Each row is a point on a landscape with many valleys, with its height.
A ball rolls from a point to whichever of its 3 nearest points has the largest drop for the distance, and stops where none of them is lower. Distance is the straight distance between rows; heights are no part of it.
(229) (h 571): [ 26 -30 -23 -18  -3 -48 -14  -4 -43]
(241) (h 517): [-5  3  3  8  2 29 23 13 15]
(390) (h 846): [ -7  -6 -58   6   3  20   6  65  -6]
(155) (h 518): [ 15 -22  42 -26  -7 -30   4 -45 -42]
(496) (h 187): [ 35 -28 -31 -30  -4 -39 -11  -8 -81]
(555) (h 149): [ 13   9 -20  -1   7 -16 -17 -11  -5]
(102) (h 592): [-17  -5 -20   8   3  20  11  47  17]
(210) (h 240): [  3  13  34  11  -3  29  27 -21  21]
(407) (h 523): [-25   2  41  12   3  34  25   9  40]
(282) (h 667): [-38  -2 -24  10  -3  20  -6  62  29]
(517) (h 546): [-24  -4  -4  10   6  25  16  39  25]
(25) (h 352): [ 17  -7 -10  -5   2 -34 -21 -18 -17]
(435) (h 261): [ 14  21   8  10  -1  13  10 -23  10]
(79) (h 572): [-19   2  33  11   5  31  24   9  33]
(254) (h 595): [-33  -3 -16  10   1  25   6  51  28]
(432) (h 652): [ 15 -22  18 -19  -4 -39  -9 -27 -28]
(15) (h 282): [ 13   5  -9  -3   4 -26 -16 -17 -10]
(356) (h 284): [-54  21  25  22 -12  42  -2  27  58]
(214) (h 756): [-28  -8 -47   8  -4  14  -7  73  20]
(526) (h 596): [ -4   2 -19   7   5  26  16  28   4]
(456) (h 538): [  6  -3  40  -8  -7 -25 -10 -45  -7]
(105) (h 397): [ 17   4 -40  -3  15 -28 -18   3 -14]
(65) (h 292): [  5 -14  53 -15  -8 -30  -5 -51 -17]
(228) (h 636): [ 18 -22   4 -19  -2 -41 -11 -16 -33]
(194) (h 301): [  8  20  39   8  -8   1  -1 -49  10]
(35) (h 618): [ 26 -31   6 -28  -7 -33  -2 -25 -64]
(405) (h 339): [ 16  -1 -25  -3  10 -31 -20  -5 -14]
(551) (h 516): [  6   8  27  -4  -6 -21 -13 -42  -2]
(121) (h 314): [ 14  15 -33   0  11  -4 -13  -1  -9]
(548) (h 148): [  8  18  21   8  -5  23  16 -23  12]
(16) (h 547): [-25   0  19   9   5  29  25  22  32]
(550) (h 318): [  3   7  15   9   0  27  23 -12  19]
(125) (h 435): [-45   8  32  12   0  33   6  18  49]
(90) (h 367): [ 13   7   5  -1   0 -22 -13 -29  -2]
(474) (h 646): [ 14  12 -58   3  14  -1 -13  21 -16]
(239) (h 651): [ 11  11 -60   2   9   9  -5  34 -17]
(290) (h 445): [ 22 -11 -41 -10  14 -40 -23   5 -26]
(141) (h 643): [  9 -21  38 -16  -7 -33  -9 -42 -21]
(39) (h 628): [  8   7 -44   1   7  18   7  33  -8]
(247) (h 807): [-17 -12 -47   6   1  19   5  65   5]
(243) (h 257): [ 11  22  23   9  -4  10   2 -41  10]
(50) (h 727): [-43   9 -15  18  -9  27  -9  54  46]
(185) (h 575): [ 11  15 -12   6   3  13   4  -6   0]
(268) (h 606): [ 31 -30 -13 -26  -5 -38  -8 -12 -57]
(563) (h 506): [-26  -1  12  11   1  29  15  30  35]
(134) (h 418): [ 11  15  -3   6   2   4  -3 -17   2]
(447) (h 212): [ 11  18  35  11  -7  22  16 -36  16]
(570) (h 420): [ 11  18 -15   1   5   2  -5 -12  -2]
(78) (h 594): [ 15 -25  62 -28  -5 -25  10 -55 -43]
(28) (h 400): [  3   6  46  -2 -11 -19  -7 -50   3]
(152) (h 444): [-46   7   9  12  -4  29  -3  35  48]

Write out the way that a ball takes from each point below.
(229) -> (290) (405) (555)
(432) -> (155) (65)
(105) -> (405) (555)
(134) -> (435) (548)
(407) -> (125) (356)

Call two points neighbours if one is among the 3 nearest of the other. Go from one point of each pair to the other, from neighbour to neighbour, staying as low as possible. Name the highest point that can't be avoided.
(548) / (555) -> (570)
(65) / (356) -> (16)
(65) / (496) -> (229)

Where does a ball stop that starts at each point below?
(79) -> (356)
(39) -> (548)
(28) -> (548)
(551) -> (555)
(35) -> (496)
(50) -> (356)
(243) -> (548)
(474) -> (555)
